Each row is a point on a landscape with many valleys, with its height.
From any point a ball rolls to the lowest of the 2 points nearest to it. It stops when none of these is lower. Distance is the straight distance between rows; heights are no part of it.
z_706 (h 68): [ -5 -32   1  -2  -5 -14  -9   1 -32 -29   4   8  14  27   9  -9  15  10
 -47  12  29   5  73]
z_149 (h 594): [ 11  50 -13  -6  21  29  16  25  61 -25   7   1   4 -25  17  16 -29 -13
  35 -43   3  13   6]
z_315 (h 493): [ -3  -6   5  12  -1  -3   0  -4  37   7 -14  19 -12 -35   9  15 -13 -19
  10 -15 -28 -21 -49]
z_347 (h 639): [-11  20  22 -36  -8 -22 -19  -5   1  35 -64  -5 -16  13   6 -29  -4   8
  10  53   4  15 -29]
z_395 (h 497): [ -6  -7 -10  32 -10  28  12 -15   3   9  36   1 -12  -7   5   6 -10  12
 -20 -32 -12   6   6]
z_746 (h 705): [-21  11   2   9   6  31 -52 -53 -26  40   7  22  -4  -8  -5 -49 -26  19
 -23  33  13   9   7]
z_732 (h 437): [-11  -7  20 -20  -6 -13  -8 -21 -57 -34 -26 -19  -5  -4  -5 -18  14 -11
   8  29 -20  42 -14]
z_716 (h 192): [ -2  -3 -20  11  14 -16  -1  17  29 -19   7  -1 -22  -9  -7 -28 -14   6
  -5  24  24 -21 -29]
z_566 (h 663): [-19   8  34 -16  10   1 -20 -10 -12  47 -29   8 -29  19   3 -47  -3  19
  16  23  -8  15 -37]
z_335 (h 617): [ -3 -22   2   8 -29   0  15 -12 -38 -30  52 -14  -9   9  -9 -22  45  -6
   8   2  -9  19   6]
z_980 (h 637): [  4  37  -1   3  30  16  23  23  52 -15  14 -27   0  -6  11 -19 -21  11
  35 -31  31  27   3]
z_54 (h 368): [ 13 -14  15 -24  15 -33 -25  13  -3  25 -15 -25  17  34 -29  12  11  10
  21  29 -14 -11   3]
z_576 (h 586): [ -7 -12  15   1 -25  20   2  13 -45  18  20  25  12  16   3  -9  28   9
  -6 -34   3  41  22]
z_822 (h 605): [  2  17  20 -16 -22 -28 -38 -21   6  17 -56   8 -11  14  10 -29  19 -24
   1  64   6  26  -9]
z_143 (h 451): [ 30  28 -12 -11  -6  -3  12  30  24  -1 -34  -3  22 -19  24  25 -31 -12
   1 -20  23   6  19]
z_229 (h 560): [  9  11 -16 -13  17  18  29   3 -19 -12  -7 -16  37 -12   6  49 -21  14
  -1 -54  13  -6  31]
z_896 (h 541): [-15 -11   4   8 -11  32  12   1 -24  29   8   8   4   1   9  10  -9  24
 -19 -56   6  18  26]
z_179 (h 540): [-13 -10  22  -4 -15  -7   9 -14  -4  -9  -2   6 -36  20  17 -34  33 -19
  -8  23 -26  23  -9]
z_712 (h 307): [  8  -3  15  -7 -35   7   5   6  20  20 -11  -2 -31   7  -5  19  12 -20
 -13  18 -43   0   0]
z_295 (h 529): [  0  -7  -5  -7  -5  -7  14   5  11   2 -31  16  25 -13   1  37   3 -10
   6 -23 -11 -24 -26]
z_266 (h 717): [ 15  -1 -15 -10 -15  -4  24  53  -9   2  -2  13  25  26  -9 -12  17  10
   6  -9  36   8  21]
z_818 (h 591): [  6  15 -30   5  16  24  35  -4  50 -16   3   4  21 -22  15  50  -8 -20
  19 -44 -13 -39   4]
z_473 (h 528): [  2   3 -10  12 -28  26 -25 -11  -8  34  37   4 -33  16 -34 -22  17   3
  -2  48  -8  -9  -1]
z_854 (h 201): [ 16  14 -25  19 -21  -4  20  -2  12  -8   4 -10  -5 -20 -20   5 -30   2
  -7  14 -10 -13 -27]
z_857 (h 277): [  7   2 -38  34 -12  -6 -12  11  23 -28   8  26  13 -23  28  -5 -37   1
 -18 -27  22  -3   1]
z_781 (h 557): [ -5  -4  12 -22 -15 -21 -38 -21 -35  -4 -36   5   4   5 -20 -17  25 -17
  -1  71   4  21  -6]
z_42 (h 500): [ -8 -23  24 -13 -25 -34 -25 -20 -46 -35 -13   4   6  16   5 -25  37 -22
 -15  44 -12  23   9]
z_787 (h 298): [ -9 -35   7  -5  11 -24 -21   8  -4  -5 -16   0 -11  40   5  -3  -2   8
 -45  22  30  -5  41]
z_969 (h 308): [ 24  22 -28  20 -25 -18   2   1  37 -19  22 -15 -14 -25   2  16  -3 -23
  18   8 -19 -20 -43]
z_723 (h 702): [ 10  -8  -2 -10  45  11  10   9  27  32 -16 -28 -14  13   6  52 -38   3
   3 -31 -13 -35  24]
z_720 (h 532): [  7  33   8 -28  50  37  16  -9  38  -9 -29  15  29 -28   6  59  -7 -18
  34 -29 -24 -17  -3]
z_67 (h 562): [  7  -4 -37  13  -8  16  18   2  18   9   0  13  26 -15   3  47   1 -16
  20 -51 -22 -41 -18]
z_816 (h 394): [ -1   2   3   1 -40   1   2   0 -17  14 -12  -1 -23   4 -16   3  -4  -5
 -25  42 -21  12  11]
z_382 (h 683): [  7  -8 -26  11 -32  -2  14  30 -25  12  28  26  30  12  -4   6  26  -9
   5 -11  32  -1  -6]
z_57 (h 297): [  3 -18 -34  25 -12   6   9  -5  15  19   8  -3  -8   4 -15  15 -23   8
 -17   6 -14 -40 -22]
z_955 (h 288): [ -6 -20 -17  26  -5  -1  -4  14  26  -8   8  24   5   2  19 -27 -10  -7
 -10  -3  26 -11 -21]
z_164 (h 396): [ -1  -5  22 -22  11  -4  13   8 -16 -17 -17 -15   7   8   1  10   0  13
  -4  -5  11  18  20]
z_905 (h 571): [  0  19 -10  32 -16  12 -15 -13 -17  28  50   5 -12   0  -8 -23   5   9
  -6  17   5   6 -14]
z_938 (h 561): [  7  51  -9 -12  43  45  20  -3  54 -37 -12  17  26 -49  11  31 -34 -20
  32 -35  -8  -2   4]
z_469 (h 621): [ 11  10   2  -8  31  37  46   2  31 -31  19  -7   8 -26  -7  41  17 -20
  29 -30 -15 -29 -13]
z_779 (h 504): [ -3  18  30 -24  32  18   8  -6  33 -19 -43   0  16 -30  10  31 -10  -8
  14 -20  -5   1  -9]
z_837 (h 463): [ -3  12   4  23  15 -15 -11   3  22  -9   4  14   7 -46  16   6  18 -21
  25 -12 -10 -13 -62]
z_540 (h 156): [  0 -16  -7  14 -22   7   5   9  41  18  -9  -2 -25  15  14  25  -6 -11
 -41   8 -17 -12  31]
z_378 (h 608): [ -4   9   5  20  -9 -18 -34 -27 -25  10  15   9  16 -13  -9 -18   2  17
  -5   2  -9  13 -17]
z_458 (h 367): [ -4 -11  -2 -10 -12 -14  -8 -23 -51 -26   5 -17  -5  -1 -42   6   5   5
   4  37 -28  15  -5]
z_730 (h 636): [-11  -6   9  13  30   0 -19 -35 -17   9  10  -6  -3 -20  -6  -8 -10  29
  -5 -29 -11  -1 -21]
z_714 (h 265): [  3 -11   1 -22  15 -25 -17 -18 -31   7  -4 -32   4  17 -43  14 -13  13
  -4  36 -13 -10  11]
z_897 (h 384): [ 12   0 -42  12  -3  -2 -12   6  14  37   3  -2  10  27 -29  41 -27  20
 -11 -18   4 -32   3]
z_459 (h 712): [ 18  19  -3 -12 -13  -7   0  33   4  11  12 -14  29  22  -9   9  16  22
  30 -30  24  10  31]
z_867 (h 492): [ -9 -25  29 -12   4  -7  23   0   7   5  -4  -1 -12  13  -5 -15  37 -16
   8   7 -24 -10 -24]
z_375 (h 510): [ 15  28  -6 -29  15   6  39  37  -3 -22 -32 -11  26 -10   8  48 -27   1
   3 -19  20   8  23]
z_196 (h 648): [-15 -23  14 -17 -11 -22 -11   2 -83  -1  13  36   6   9  -6 -41  37 -17
  11  37   7  17 -16]
z_205 (h 280): [ -8  -4  -2  12  14 -36 -15   0  -3  -7   4  18 -21 -11  15 -45   8  -8
   7  24  29 -14 -45]
z_396 (h 658): [-18 -21   3  18  31  20 -19 -33 -23   3  13  -1 -25   1  -6 -32 -38  40
 -22 -10   2 -17   0]
z_643 (h 653): [  3 -12  13 -14  39  11  29  14  24 -16  -2 -11  10  -3   8  28   8   0
  23 -37  -4 -25  22]
z_584 (h 686): [-25  -4  24 -12   8  15 -42 -38 -26  52 -12  14 -22  18  -5 -52  -7  14
 -10  26 -16  20   1]
z_711 (h 316): [ 13  14 -14  -1  -5 -20   4  21  21 -15   3  -9 -13  16  -7 -27 -15  14
 -20  50  43  -7   6]
z_436 (h 387): [ 11  12  -2  23   4  -2   6  -4  55 -27   8 -17 -18 -30  15   6 -10 -13
   9   0 -18   4 -13]
z_195 (h 314): [-14 -41  14  -2   3  -4  -3  14  23  11 -16  -8 -21  39  20   8   7   2
 -51  -1  -5 -15  48]
z_331 (h 682): [-17   5 -17  40   6  11 -42 -35 -19  14  24  12 -23  -9   6 -47 -35  17
 -27  15  11   1   4]
z_627 (h 675): [  9  26  14  -2  16   0   4  19  17  11   4 -20  11   3  -2 -17  -3  33
  35 -34  28  24   6]
z_138 (h 462): [ -9   2  33 -33  22 -13   9   2   9 -16 -52 -16  10  -9  16   2   9  -6
  15   5  13  10 -11]
z_943 (h 651): [  1  -7 -12  18 -25  -9   6  -2 -33  -3  51  20  11   9  10 -17  46  -8
   4  -9   8  13 -10]
z_808 (h 426): [ 15   0 -30   3  -3 -14 -15  15  14  17  11   0   1  25 -28   3 -17  23
 -17  28  20 -29  16]
z_224 (h 581): [ -4  -5   6   7 -28  13  12 -16 -40  -9  34   6 -37  -3   5 -32  31 -21
 -11  26 -20  25  -8]
z_847 (h 376): [ 17  29 -22  13 -11 -11  -6  37  42 -22 -10   5  10 -12  16 -10 -31 -14
   1 -20  20   8   3]
z_265 (h 345): [ -4  -6  23 -13  17 -34 -12 -10 -30  -7   5   1   3 -14   3 -32  25   1
  14  18   7   3 -41]
z_476 (h 413): [  4  16  25   2  -6 -25   2  -2  -3 -10  12   8  12 -30  23 -11  22 -18
  22 -10   8   9 -27]
z_49 (h 681): [ -2 -19  -6 -17  53  16  34   1  19   6   3 -29  10  20  16  66 -11   2
  14 -49  -8 -43  38]
z_422 (h 402): [  4 -29  -4   1  -7   2  17   4 -42 -30   9 -30  12  15  -7  35  -3  18
 -26 -15  -1  14  58]
z_924 (h 472): [ -5 -14 -13  -6 -26  26  -8   1 -28  43   8  11 -18  29 -38  -6   4  -6
 -17  55 -11  -5  22]
z_667 (h 441): [  3  -4  10  -9   4  -9   0   5  13  19   4 -25 -14  17 -25   1  21   5
  20   8 -24 -18  -8]
z_625 (h 447): [  3   5  -8  36  -9  16   5 -12  48  -8  32  -6 -14 -28   8   8 -13   5
   2 -41 -26   1  -3]
z_910 (h 623): [-19 -11  18  -8 -10   3  -3   2 -61   4   5  18  15   5  -1 -31  25  -4
   8  -2  19  26  -9]
z_314 (h 291): [ -6 -16  15  -6 -14 -11   4   0 -26 -37  -7  -8  23   7  22   8  11   2
 -26 -20  17  25  48]

Call two points neighbours if one is among the 2 nearest of the other. Go from one point of each pair to the other, from neighbour to neighbour, staying as low as possible. Name the highest point that can't be avoided.
z_716, z_540 | z_746
z_706, z_540 | z_195
z_716, z_854 | z_808
z_857, z_716 | z_955
z_714, z_854 | z_196

For each start below, name every point that the ball comes to, in order.
z_576 | z_896 z_395 z_625 z_436 z_969 z_854
z_643 | z_469 z_818 z_67 z_295 z_315 z_837 z_476 z_265 z_205 z_716
z_746 | z_331 z_396 z_730 z_378 z_905 z_473 z_924 z_816 z_712 z_540
z_347 | z_822 z_781 z_42 z_732 z_458 z_714
